Each row is a point on a tangle of strands that fork, close into loops and nearly touch. The rows are in no order.
Two points are linked if the straight distance between their rows is under 128. Some points are linked to none.
K76: [-17  30 -26  -3  -2  43  15  -5  -5   0 -46 -58 -43 -65 -23  -5 -48  57
 -20 -35 -21 -21 -64  -6   2]
K616: [-18 -23  -8  22  10  47 -11  14 -21 -15 -21 -12 -10 -71  35   5 -32 -37
  14   4 -57 -21 -46  18 -75]
K975: [  0 -74  15 -43  10 -84  15  21   9  49  16  22  -6  14  -7 -16   2   0
   1  55 -25   6 -30   3  12]
K959: [ 10 -78   4   0  46 -35   0  15  22   9 -39  39  18   1  38 -16   9  53
 -18  50  34  11 -35   0  14]
K664: [-30   8 -42 -59  39  17  -7  -7 -28 -17  35 -50 -24  24   9  -8  28  32
   7 -28  44   6  -6 -32  -4]
K362: [ 60  14  48   8 -44  59   5  -8 -19  14  -8  46  62  16 -37 -14  45 -39
  -4  -4 -20 -13  55  23 -65]
K42: [ 46  -4  -2  28 -81 -25   4 -19 -12  22  -5  61  64  32  25  18  -9 -36
 -33  46  27  61  57 -26 -20]
K395: [-21  -7 -18 -15  26   5  -9   9   1   5  67   3 -37  27 -12 -44  24  25
  -3   3  48  24 -10 -34  -7]
K411: [ 41 -74 -22  24 -25 -57  41 -43 -22  -7 -18  25  36  53  43   0   6 -12
 -28  23  32  76  54  17  30]
K97: [  3  15  24  23  26  -4  28 -19  36 -33  17 -23  14  18 -58  13  40 -53
  25 -22 -52  -2 -33  50 -10]
K605: [ 16   2  26  96 -11   4  12 -36  -3 -10  -6  -2 -20 -33 -56  23  37  10
  46 -26 -10  -5 -22  19  -3]
K311: [  3   6  23 -21 -46 -31 -31  29  20 -43  28  28  37  31   0  11  -5 -20
  51  -6   2  28   8  -9  27]
K469: [ 16  60 -17 -73  -8  32   7 -17   5  -7  39 -29   2  32 -21 -68 -14  10
  14 -15  11  -7 -24  31  25]
K48: [ -9  11   6 -23 -25   4  13 -26 -20  29  -4  36  68  31 -34 -16  23 -20
 -48  26  12  22 -15   3 -43]
K23: [ 26  35  24  50  14 -21  22 -12  -1   1 -31 -52 -44 -34  14 -31 -10  58
  24 -43  -7 -46 -18  -9  12]
K507: [  3  11  32  -2 -10 -26 -19 -38 -46  20 -33  32  44  36 -29  31 -11 -14
  29  -8   0 -31  57   2   8]
K237: [  7 -30  21  36   1  -9  18  -2  -2  -3  39 -10   5 -19  35  34  21 -32
  25   1 -24 -14  39 -33 -22]
K109: [-46 -75 -28 -25  32 -51 -38  21  -9   6 -32 -26 -78  -5 -16  -5  11  18
  38  20   0  -3 -71  11 -23]
K122: [  6 -18  30  -9 -25 -20   6  36  17 -52  25 -12  45   6  -4  43  27 -13
  50  -5 -14 -23 -47  14  13]
K680: [ -5  20  51 -18 -64 -25  35 -24 -10  55  17  66  44  22 -67  16   1 -18
  -3  38  25  33 -13 -10 -29]
K717: [-23 -12  11  -1 -30 -40  -3   8 -20  41 -32  42  12 -20  -1  67 -38  24
 -15  13   4 -15  -3 -38  20]
K343: [ 20  37 -22  11 -39  51  -8  -6 -18  20 -12 -13  11  14  -7 -28 -28 -40
 -53 -28 -54   5  79 -19 -23]
K29: [ -3 -49 -21   3 -11  14 -32  46  26  -8  12 -15   3  31  31 -30 -17  -3
 -35 -25  10  43  63 -31   2]
K563: [ -5  11  30 -23 -69  11   2  14 -52 -17  12  46  25   6 -51  -8  13 -29
 -10  -8 -34  12  36 -47 -42]
K810: [ -5 -12  -5 -31 -28 -91 -41   2  32  38 -31  12   6  59  -5  25 -29  22
 -48 -17  51  33  27  -2  47]
K26: [ 14 -10  12 -48  37 -32 -27   9  52  11 -28   2 -27  39 -43 -42 -16  66
  -4 -52  11  -7 -15  28  17]
K520: [ -4 -16 -66  10  34  10 -30  14  16  17 -35 -10 -49 -46  36 -24  -3  -5
 -10  53 -20 -13 -53  14 -40]
K518: [-12  23 -20   2 -16   5   8 -19  13 -17  -1 -67 -54 -56 -33 -31 -31  36
  -8 -18 -31  12 -70  -5 -48]
K240: [-18  35 -39 -36  -8  -9  18   8 -20 -62   8 -10  14  -5  22 -18  31   7
  -3  23   1 -11 -67 -22   1]
K171: [ -52  -62  -25   11   31  -17  -40   32   10  -10   10  -27 -108  -20
   20    8    5   12   34   -2   10   27  -15   12  -32]
K45: [ 19 -14  34  58  10  16  57 -12   1  33  25  12  10 -64  13 -31 -12 -20
  -6  24 -44   1  29  27   3]
K439: [-15 -44  -2 -29  -9 -27  37  33 -19  24 -16  72 -16 -39  32  -9 -52   6
  -7  85   4  33 -21  -6  29]
K302: [  4  -8  20  26   1  17  15  25 -48 -14 -16  34  22 -58  21  23   4 -55
  19  42 -59 -24 -28  22 -43]
K880: [-32 -26 -39  57 -20  37 -15   4  13  -2  13  -9  -7  11  -1  45  -1 -14
  10   8  54  11   8  -5   6]
K872: [  7 -51  11 -56  21 -41 -38  28  69  28   4  -6   6  29 -24 -16 -14  33
 -20   6  25  14 -15  55  51]
K407: [-14  39 -42  -3  53  31   2 -50 -56  -8   2  -5 -18  22  36  35  25 -41
  31  30  24 -41 -11   6 -20]
K972: [ -1  20 -32 -19 -11  63  -8  -5  -2  40  52 -56  20  -8   4   6 -30   9
   4  27  24 -23 -20 -11  -9]
K913: [ 16  29 -28 -30   2  40   2 -26  -3  68  23 -27  55  19  16  14 -19 -17
 -29  52  22 -21  24 -13 -13]
K707: [ -4  -9  30   9 -14   5 -12  -9 -36  15  24 -66  -3 -36  17  14 -24  54
  64  -1  16 -56 -34  22  25]
K229: [ -2 -27  33 -16  69 -68  -5  13  30   6 -25  37   8   1  40   7  43  40
 -34  11  29  12  -2   3  41]
K978: [ 21  61  19  56 -68   3   3 -27   0 -31 -28  20  43   8 -26  41  -4  17
 -11 -39  22   2  25 -14  14]
K10: [  6 -27 -10  -5  25  -9 -19   5 -22  74 -30 -23 -19  -1  -5  -6 -26  81
  -9   6  37 -41  23 -28 -14]
K39: [-24 -14  -2  48  33  32  16 -24 -30 -19   1 -87 -75 -60  12 -27  31  37
  36 -25  15  -4 -30  21 -32]
K591: [ 50  51   5  63 -35  47   2   3  17  24  43  64 -28   6  -1   1   0 -62
  11  15   3  13  56  14 -11]
K819: [ 14  42 -12  -7  23 -29  26 -33 -23   4  11  -7 -11 -17   5 -53 -38  14
   7 -14   5 -16  45  34  61]
K3: [-32  56 -10 -55  48  25  16   3 -21 -33   5 -16 -45   1  -7 -28  13  49
   0 -41  21 -17 -29 -62 -17]
K483: [-41   0  -3  10  56  -9  -3   9  64   0   6  16 -22  18 -41  -2   9 -18
 -24   0   3  18 -39   7 -10]
K699: [ 24 -29  14  -1 -78  -4  -1   6   4  16  30  47  64  35  36  14 -16 -33
  11  27  73  77  39 -15   4]
K379: [-17 -24 -32  41 -18   1  -3 -22 -13 -26   8 -69 -62  16 -29  19   5  50
  18 -31  24   2 -39 -14  27]
K200: [  8   3 -14   8  15  58   9   6 -13 -42  35   6 -12   9 -20 -80  24 -26
  19 -16   4  32  16  29 -15]
K225: [-15 -12 -28  12  27  70  -6 -17 -50  -8  26 -17  13  11  38  47  29 -60
  27  16  21 -23  28  -5 -23]
K4: [-19  11  18 -18  52  31 -19   8  -6 -21 -16 -56 -22 -46  28  16   9  23
  11 -37 -15 -36 -31 -37 -70]
K315: [-28 -33  -2 -10  16   6 -20  -2 -20  73  -2 -20 -13 -33   1   5 -28  18
   4  41   3 -34   3 -45 -68]
K455: [-30 -43 -36  40  26   5 -20  25   2 -26 -55  33  -1 -12   0  25  11  -8
 -30  33  -5  14 -48 -30 -23]
K986: [-10 -51   7 -41   3 -27 -24  -1  27  29 -37  -3   4  14   7 -20  -6  75
 -25 -26  63  27 -23  54  97]
K618: [  2  22 -17  24 -14  56   0  -6  14 -14  40 -11   0  27 -14  56  42 -52
   6  -5  26 -17  23   1  -9]
K198: [  3  -6  -5 -23 -37 -13 -39  21   8 -74 -49  15  13  35 -42 -21  -3  34
   4 -27  24  13 -36  14  16]
K543: [ 46 -21  -9  10 -19  33 -16   9   9  -8  22  -9  18  25  22 -48 -14 -47
 -17 -31 -27  25  91  10 -15]
K835: [-27 -23  31   6  73 -46  29  -2 -18  17 -28  53   6  -7  12  27  26 -30
 -13  33  -2 -23  -2   0 -29]
K313: [ 22 -60  11 -28 -37  -8  34  16  19  24  35  28  57  -5  47  -9 -47 -12
  -4  63  53  70  11  -8  15]
K925: [ -4  12 -38 -32  13  51 -43   9   9  -3 -22 -32   3  68 -33  19 -21 -19
 -19 -20  12 -21 -10 -29 -75]
K486: [-14  -8   9  17 -30 -49  13 -14 -46   3 -44  56  32  28 -29  33 -18  -1
  23   9  19  17   8  -4  34]
K677: [ 44  24  48  24 -30 -38  11   9  35 -22  11  26  12 -11 -38 -22   3  -5
  -3  -6 -54  -8  -5 -12 -13]
K976: [ 20  -4  19  86  32  10  11   7  10 -28 -46  74   8 -29   8 -26  13 -26
  -8   6 -34   1   8 -20 -37]
K688: [ 16  -2 -22 -26  20   6 -16  -3  10 -17 -62 -61  -3  -3  -9 -61 -25  49
   0 -29 -29 -26 -30  61  25]
K217: [  4  41  -3  32  26  50   5 -19   5   2 -23  38  44   8  13   5  21 -64
 -30  10 -26 -17  30  29  -4]
K817: [  2   4   4  39  21  -3 -35   6  -3 -14 -78  42 -13 -35  13  24 -30  15
  24   9  -9 -29  -8  16  28]
K526: [  5  30  37  24 -20  71   5  -1 -17 -54  -8 -15 -20 -41 -25  12  27 -17
  29 -41 -44 -11   6  -9 -52]
K528: [ -2  16  11  37  40  19   1  11  71 -12   9  17 -11   2   6 -10   5  -2
 -58  -2  18  24   5 -29 -17]
K280: [ -1   0  67 -14 -13  -1  44 -28 -27  40  52   0  45  -4 -12  22  23  19
   3   3  19 -29  32 -21  -7]
K844: [ 41   4  41 -18 -21  -1  10 -41 -19  48   3  43  87  60 -36 -12  57 -37
 -22  27  -5   5  30  23 -48]
K754: [ 16 -35 -26  40  -2 -22  38 -56 -14  15  21  13   8  29  28  17   3 -23
   2  36  40  40  45  25  50]
K297: [-36  10 -51 -31  16  -3 -27  20  18  -8  19  -9 -12  52  -8  41   9 -45
 -41 -10 -13  -5  -7 -48 -35]
K878: [-16 -73  26 -19 -24 -28  45  21  11  10  17  51  14 -37  50  -6 -27  17
 -34  67  20  57   0 -17  53]
K836: [-38 -28 -45  -6  23  18 -53   5  -6 -25  13 -78 -80 -41  10  24  -5  -5
  38 -10 -12  12 -30  28 -48]
K274: [-21  61  32 -28  18  37   5  15   5  -2  22  52   7  20 -41  15  15 -30
  11 -23   7   8 -18 -19 -33]
K227: [-10 -10   6  -4 -17  -2  11  17  16 -45  23 -17  48  -1 -23  26  31 -78
   4   8 -50 -11 -18  42  -8]
K994: [-11  24 -20 -51   5  -2 -51 -12  -4  29 -30 -20  35  72 -24  37 -23  12
 -14  -6  27 -28   5 -22  -2]
K685: [ 27  -7  26  39  11  -2   2  45  50  14 -17  19   6 -45  14  10 -25  -5
  -8  -1 -51 -32 -14 -64 -57]
K733: [   9    6  -15   17   11    4   11   -9   -6  -17    6 -111  -81  -56
   -3  -57  -22   37   33  -37  -14    3  -59   21  -39]
K838: [-12 -36  43  22  47  -2  14  -4 -26   3 -31  51  57 -24  31  20  14 -30
  20  51  -9 -12 -23  17 -40]
K17: [ 24  20  30  -9 -72 -24  19 -11 -34 -35 -11  17  46   6 -47 -47  13  13
   6 -20 -58  -1  23 -13 -15]
K823: [ 62  47  31  31 -12  -2  -7 -27  18  33  12  -3  27  41 -42  40  12 -39
   7 -26 -61 -55  86  16 -23]
K193: [ -5 -44  14 -77   7 -17 -57  75  79 -20 -17 -15   9  24  18   1 -20  30
  -1 -21   3  -8 -23   8  52]
K339: [ -6  20  18 -10   5 -13 -18  44  66  -1   9  15  26   2   5   7  -9   9
 -69 -27 -16   3  16 -33   0]
K770: [-25 -30   6  20 -44 -40  25 -12 -13 -18  32   6  23  31 -22  22  40 -29
 -38 -22  28  75  23 -13  24]
K673: [-66 -38  -1 -26 -25  -7  18   5   1   0  23 -25  -5 -18 -41  11  -1   7
 -24   2  -8  29 -43  -8   7]
K150: [-12  15  -5  29 -44   7   4 -34   8 -15  29 -73  -5  28 -35  67  16  30
  -6 -40   6  -7  -7 -31  11]
K24: [  7 -35 -21  29   2 -15 -56  51  17 -10 -44 -23 -38 -45  59  23 -34  26
  29 -11 -36 -29 -26 -23 -38]
K430: [-17 -14  -9  21  20   0  56 -23 -31  53   9  10  -8 -73  -4 -26 -39  -7
   8  51 -33  15 -25  54  23]
K294: [ 17 -20 -40 -57  24 -15 -31  22   0 -45 -30  -5 -11  13   2 -68 -17  13
  32   0 -23  -8 -21  56  26]
K578: [ 29  52  34  25 -76  22  22 -42   2   6  26  24  61   5  -6  31  51 -30
 -63 -25  17  52  71   4   1]
K164: [ -4 -34 -24   2 -27  24  -7   7   8   7  53 -83  14 -21  31   5  -4  45
  36  24  23 -11 -34  -4  10]
K153: [  1 -27  -7 -27  12 -10   0   8 -11  -4  26  17  42  45  37   8  13 -13
  20  56  62  -4 -13  -4  -8]
K645: [ 14  26  41  54  38   5 -12   0   0 -13 -53  47  17   1 -13  23  14  17
  12 -18   7 -11   1 -15 -12]
K392: [ 11  43 -37 -62   3  12   0 -16 -15  27  29  -9  62  33  56  37 -18 -48
 -37  51   8  -4  11  16  19]
K806: [-29   7 -23 -19  -1  56   9  26   0 -42   8 -16 -20 -37 -35 -51 -25  -5
  18 -42 -19  23  -4  15  15]
K273: [  2 -23  34 -14  26   0  27 -24  -6   8   0 -15  32   9  -7 -37  13  27
 -32 -17  11  15   1  25  17]
K332: [  8   1  21  -9  57  11 -15 -18 -23 -47 -14 -43  19   2   0  -2  36  12
  41 -31   0 -39 -22  32  10]
K230: [ -5 -24 -64 -45  21  -7 -49  47  20  -4 -19  -5 -37   5  50 -29 -29  -9
  -2  20 -22   1  10  40  42]
K74: [ 14  79   8 -13  14  22  13  -6  27  19   0 -23 -10 -31  22  34 -42  30
  10   9  -3 -72 -31 -45 -35]
K500: [-30  -3  37  49  38  57  36 -34 -32   9  22 -37 -27 -84  10   3  12  19
  28 -18   7  -5   2  32  -2]
K943: [ 21  60   1   6   4  12  15  21  61 -18 -16  12 -25 -39   4  34 -35  12
 -18 -16 -25 -40 -29 -62 -21]
K808: [ 54  36 -10  37 -61 -21  23 -37  -3  44   5  58  42  39  10  32  14 -74
 -77  48 -25  34  65 -25 -26]
K731: [ -50  -14  -48  -30   14  -10  -19   -9  -11   24    0  -95 -105  -25
    6   26  -22   23   19  -35    4   -7  -39   43   -4]
K205: [ 10 -64 -45  29  14 -14  -2 -11   9   6  16   8 -24  14  42  -5  10  -8
  15  46  66  39   4  26  62]
K703: [-28 -28 -52 -18 -35   3 -43  23   0 -54 -58 -26 -14   5 -18   1 -23  33
  -6 -40  20  22   1  -7  41]
K113: [ 30  38  -8  -5  34  -1 -46 -12  57  16 -42  11  -5  53 -29 -27 -28  25
  -1 -30  24 -13   5  22   7]
K99: [ -1 -24 -39 -40  -4   2 -12  52   0  22  17  -4 -43 -44  40 -62 -50   9
  21   6  -9  16  35  -5  32]
K368: [ 21  41 -10 -19  46  49 -10  -7  26 -70   5 -37  22   9  20 -11  23 -16
  16 -37 -18 -43 -46   6 -26]
K510: [-18 -50 -25 -10  -1  19 -18   6  19  23 -38  -5 -62   6  14 -28 -15  81
  10 -22  48  22 -15  56  82]
K991: [ 29  45 -41  24 -19  49   3  -4  12  -3 -11  41  43  32  25 -19   6 -51
 -36  37  -1  14  23  -1 -21]
K679: [ 24  10 -39  15  12 -20  17 -22 -37  15   7 -10   4   8  21 -13  -6 -34
 -13  23  -3   0  42   9  35]
K70: [  9  29  47  50  10  34  46 -23 -19  -2  10 -11   6 -80  14 -22 -11  15
  19   6  -5 -26   8  27  29]
K727: [ 44  62 -10  49 -56   8  19   3  -4 -48  14   3   1  16  -7  12  34 -44
 -17 -23 -74 -14  52 -20 -14]
K6: [ 45  64 -13   6 -21   8  38 -23 -29 -26  17 -25  -5 -29  23  25  57 -26
   4 -15 -70 -53  34 -16  -9]
K44: [ -4 -41  22  20  30 -29  20   2 -21   6 -31  23  -8 -40   8 -21  13  49
  27  43  15  -6 -45  -2  12]
K134: [ -6 -36 -16 -27   5  31 -12  46  23  -6 -21   5 -41 -42  17 -74 -23  62
 -11  -2  26  44   4  17  46]
K535: [-12 -27 -33  46  34   2  -6  -3  17  -9  40 -18 -35  -5  16  19   9  -9
  38  21  50  11 -29   9  40]
K59: [ 20   9  29  26  13  24   0 -22  20  50  54  13 -26   7 -36 -13 -39 -31
  67   2  -8  -7  31  37  -4]
K390: [-10  40  40  19  43   0   8  -9  -5 -15  24 -49 -51 -51  -7  44  31   2
  19 -29 -32 -37 -52 -38 -71]
K713: [-10  47  44  12   6  24  23 -21 -29  -7  12 -43 -58 -34 -50  34  52 -38
  22 -35 -46 -24 -11  -1 -73]
K769: [ -7 -52 -13 -38   0 -65  -3   1  23  46 -56  31  11  39  15   6 -11  34
 -49  24  54  63  -8  27  80]
K767: [-19 -27   5 -37 -27 -11 -36   2 -34  49 -27 -19  23  34 -49  10 -50  46
  -1 -10  17 -22  30 -33 -18]
K647: [ -1  43 -61  -4  -4  -7 -22  -6   7 -33 -22  11  27  66  11   2  30 -37
 -41   5   3   1  10 -25 -17]
K748: [-21  -3  16 -12  42   8  16  -8  58   9  53 -21  -1  -1 -52 -26  18 -36
 -13  14 -20   1 -38  44  -5]
K894: [ 33  34  23  36 -83   0  -1  -9 -13 -31  13  17  49  14  -1  35  40 -35
  -2 -19  -9   4  54  10  10]
K724: [-60 -21  34 -36  41   0 -10  12   6  23   5 -23 -82 -14 -14 -13  -1  60
  70 -40   7 -25 -66  62  32]
K396: [  1  29  30  37   5 -32  37  -5  -2 -21  -7  13 -32 -47   0 -45  15  44
  36  -5  -7 -11 -53 -26  15]
K687: [ -7 -37  24 -18 -25  -7  41   2  -6 -30  38 -13  72  -1  14  33  23 -64
 -16  12 -23  36  20  37  30]
K730: [  5  63  -7 -13 -29  12 -20   7  23 -64 -28  17  -2  42 -39   2  -2  41
  13 -40  17  -4 -19 -42   4]
K359: [ -9 -44  14 -12 -27 -14  40 -12  -1 -17  70  13  41  33   7  39  30 -72
 -20  12  25  75  38   8  45]
K166: [ 36  20  30  75  -4  62  -6 -23  -5  -1 -13 -17   3 -21  -6  41  43 -37
  -5 -36 -19 -34  77  26 -20]
K75: [ 15  -4  40  12  26  -2 -14 -33   8 -29   8  -2  14  26  -3   0  17  25
  66   0  27 -18 -34  58  38]
K874: [-25   3  17 -54   5 -30  23  16 -19  33 -21  80  25 -23  23 -13 -49  -2
   0  39  27  15  -9  23  43]
K780: [  0 -28 -26 -37   2 -21 -19  37  50  -4  16   7  24  27  56 -14  -8   3
 -53  11  13  15  24 -30  19]
K814: [ 29  -3  36  24 -21 -42   4  22  43  -4   0  43  46  15  12  -2   3 -28
 -43   0 -38  21  41 -21   9]
K612: [-48  45  13 -55  -2  19   7  15 -29 -16  10  41   0  17 -18  25  -3 -49
   9 -26  -3  18  20  -2  11]
K138: [-33 -55 -26 -56 -22 -25   5  13   9  19  -1 -43 -13   9 -22 -29 -10  48
 -57   9  21  46 -24  -8  33]
K334: [-36  -9 -31 -79  14  -4 -42  60  54 -38 -23 -30  -3  14  10  23  -9   8
  -8 -37   6 -17 -45  -4  11]
K832: [-12  28  28  35 -20  13   1 -24 -45 -47  -5   0 -31 -32 -25  23   5   3
  48 -41 -27 -18  19  12   7]
K312: [ 16 -19  -7  16  -8  -5 -53  46  47  10 -34  20  -5   9  43  -2 -37  -9
 -11 -11 -61 -30   9 -38 -50]
K57: [ 49  48 -44  16  23 -27  22 -44 -38   4   4 -18   6  -8  37 -10   6  15
  -9   2 -46 -52  34 -17   3]
K58: [ -2 -17   4   7   8 -71  33  -7 -25  18  -2  22 -59 -33 -33 -74 -19  12
  -7   3 -35   8  17 -26  24]
K189: [-62 -14 -17 -52 -12   5   4  31  -5   5  12  -8  25   7 -11  -4   9 -27
 -59  -9  -8  23 -18 -59 -32]
K357: [ 50  27   5  70  -8  38 -12   4  49  31  22   0 -13  -2  -4 -10 -13 -37
  22   9 -26 -19  31  17 -34]
K195: [-15  20 -10  23  33  10   6 -33  11  22 -47 -64 -63 -42 -15  19  -8  80
  -6 -40   5 -35 -42  11   6]
K567: [  0  42  10 -71 -40  37   6  13  -4 -34  41 -42 -20 -16  -9 -45 -22  28
   7 -40   0   2 -24  -6  13]
K165: [-12  37 -24  -2 -33 -39  33 -42 -25  35  26  43  11  34 -53  47 -22 -61
 -20  29  -7  23  46  14  23]
K519: [-31 -72 -18 -61  16 -68 -24  39  25  35 -10 -41 -75 -36  17 -26  -2  33
  28  28 -32  12 -58  13  -2]
K260: [ 65   6 -11  43  10  10 -42 -10  52  -5 -14  -2  21  32   8 -34 -25  -6
  15   3  -7 -26  11  33   5]
K471: [ -8 -41 -11  23   0 -36 -36  35   0  19 -47  23 -25 -45  13  38 -37  21
  32   1  -5  -5   7  -9  23]
K306: [  9  24  14  -1  39  47  -8  19  25 -26  -4 -35  21 -10  31 -44   8  16
 -21  -9 -13 -29 -32 -23 -61]
K895: [ -35  -40    4  -11   53   -9  -26   -3   12   22  -21  -75 -104  -33
   -2    4   -4   55   45  -35   25    3  -65   60   11]
K40: [ -8   6 -15  -5  -5  13  10 -33 -85  -2  -4  -2  10 -27  24   3  15   8
  32  -5   4 -30  18 -58 -31]
K923: [ -8 -50  19 -15   5 -60  27  17 -12  13  49 -51 -26 -34  20 -50  23  56
  27  12   5  15 -26 -24  16]
K557: [ 11  -6  -5  51 -10   4  -2  21 -17 -16 -55  73  22 -15  28  -3  -1 -38
 -25  33 -48  10  25 -55 -50]
K833: [ 22 -24  -6   4 -62 -84  34 -27 -13  34  -2  39  12  36  25 -29 -34   0
 -36  12  40  71  44  21  64]
K163: [-37  39  60 -21  43  64  -2  21  -1 -25  11  14  -7  -7 -22  43  23  12
  13 -55  33  -8  -8 -31   0]
K821: [-18  11  29  -8  54 -63  24  21  -6  -1 -36  32  17  18  33  24  27  -3
 -57   7   8   8  17 -44  14]
K156: [ 12  71  25 -13  -5  74  -7  -1  11 -30  25  22  19  41 -22  45  53 -41
  14 -15  -2 -31 -13 -19 -51]
K375: [ 47  16  29  52 -14  91  12  -4 -36  -1  -9  39  32  -4   7  17  55 -62
 -20  11 -31 -24  57  49 -41]
K926: [  8  48  29  12 -41  14  32 -19  23 -30  26   0  67  -9  -3   2  57  14
 -64 -32  13  43  13 -12   1]
K463: [ 21 -29  27  34  29  -5  -7  -4 -13  18  21  -3 -29 -10 -10 -13 -24  -7
  62   0 -28 -41  27  44   7]
K538: [ -8  17 -17  -8 -23  16   4   0 -34  29   8  18  -1   1 -31 -23 -15 -12
 -37  -9 -14  19  70 -65 -39]
K547: [-24  50  11 -66  12  -7  27   8 -62  17  11  68  23   4  21  14 -17 -51
  -9  17  -5  10  23  33  41]
K52: [  3 -29 -20  -9 -41 -81  -3   4  14  27  22  -9  -9  32   4  -3 -13  12
 -28 -19  24  49  46  10  87]
K756: [-19  25 -27  40   3  -1   9 -42  12   3 -10 -42 -58  14 -21  10 -18  73
  30 -16  46 -24 -41  21  47]
K608: [ -2 -19 -32 -18 -19  -4 -39  37  22 -43 -23 -45 -28  -5  10   5 -24  31
  26 -27 -19 -18 -20 -19  -6]
K143: [ -1 -31 -50  20  33 -28 -19  21 -20 -36 -69  44  -6 -10  51   0  20  -8
 -29  25 -29 -17  -9 -48 -43]
K892: [ 12  71  21 -60   0 -12  16 -28 -21   3  -1  12   6  14 -21 -62 -17  45
   4 -24   1 -10 -15  44  44]
K309: [ -2  29 -39 -42   1  -4 -31  16  21  -3  10  -1  57  28  73  28 -26 -12
 -44   8  48  19  31   0  32]
K236: [ -1  63 -62 -19  20  57 -22 -22 -44 -12   3  16 -25  30  -8  14  -3 -28
  38  -5  29 -28  -2   5  18]
K716: [ -1 -89  34  24 -12 -25  36  23  -5 -17  36  -4 -13 -39  39 -35  24  39
  26  41  25  24 -41 -14  27]
K185: [ 37   7  -9 -16  22 -36 -26  16 -20   4  14  -6 -18  -5  54 -19 -37  -8
  61   7 -32 -64  32  29  36]
K908: [-13 -51  16 -53  12 -69   6  26  40  48  20 -23 -51 -18  15 -24   0  53
  -3  34  -2 -19 -45 -19   8]
K353: [  0  12  -9 -15   2  27   9 -11 -24 -34  43  25   4  52 -14 -61  34 -10
  -1  14  43  50  16 -16  -9]
K521: [ 31  48  46   2   2  -1  -2 -42 -11  17   3  12  16  49 -60  13  18   0
   7 -31 -18 -39  30  11  -9]
K952: [ -3 -29 -17  10   3  24 -12   2 -18  46  21  -8  27   0  10  15  10 -33
 -38  52 -30 -27   6 -51 -83]
K477: [  8  20 -12  69  21  -4 -10 -29 -10 -11 -41  29  11  27 -53  35  38 -13
  15  -5  -1  -4 -18  -1 -21]
K536: [-25  -7  10  -9 -49   1  47 -17 -31  75  29  52  28   5 -57  22 -43 -52
 -24  45   2  34  24  21   8]
K286: [-21  12  28  45 -50 -19   4 -12   2  -8 -12  26  10  19 -49  42 -11  20
  15  -5  38  31  -3   0  52]

How many points has the smallest loop of links through each point below? Write none if it is on no loop.
K29 => 10
K894 => 22
K713 => none

A tip is a point with one link. Name the tips that can be reached along the links from each point below, in the order of the rows.
K716 => K616, K975, K150, K430, K724
K844 => K166, K138, K165, K952
K677 => K311, K707, K770

Name the points in between on the shortest way along the links from the first point to the second, in order.
K297; K536 => K647 K991 K217 K375 K362 K844 K48 K680
K225; K6 => K618 K880 K535 K205 K754 K679 K57
K923; K724 => K908 K519 K109 K171 K836 K731 K895
K122; K563 => K227 K97 K748 K483 K528 K339 K814 K677 K17
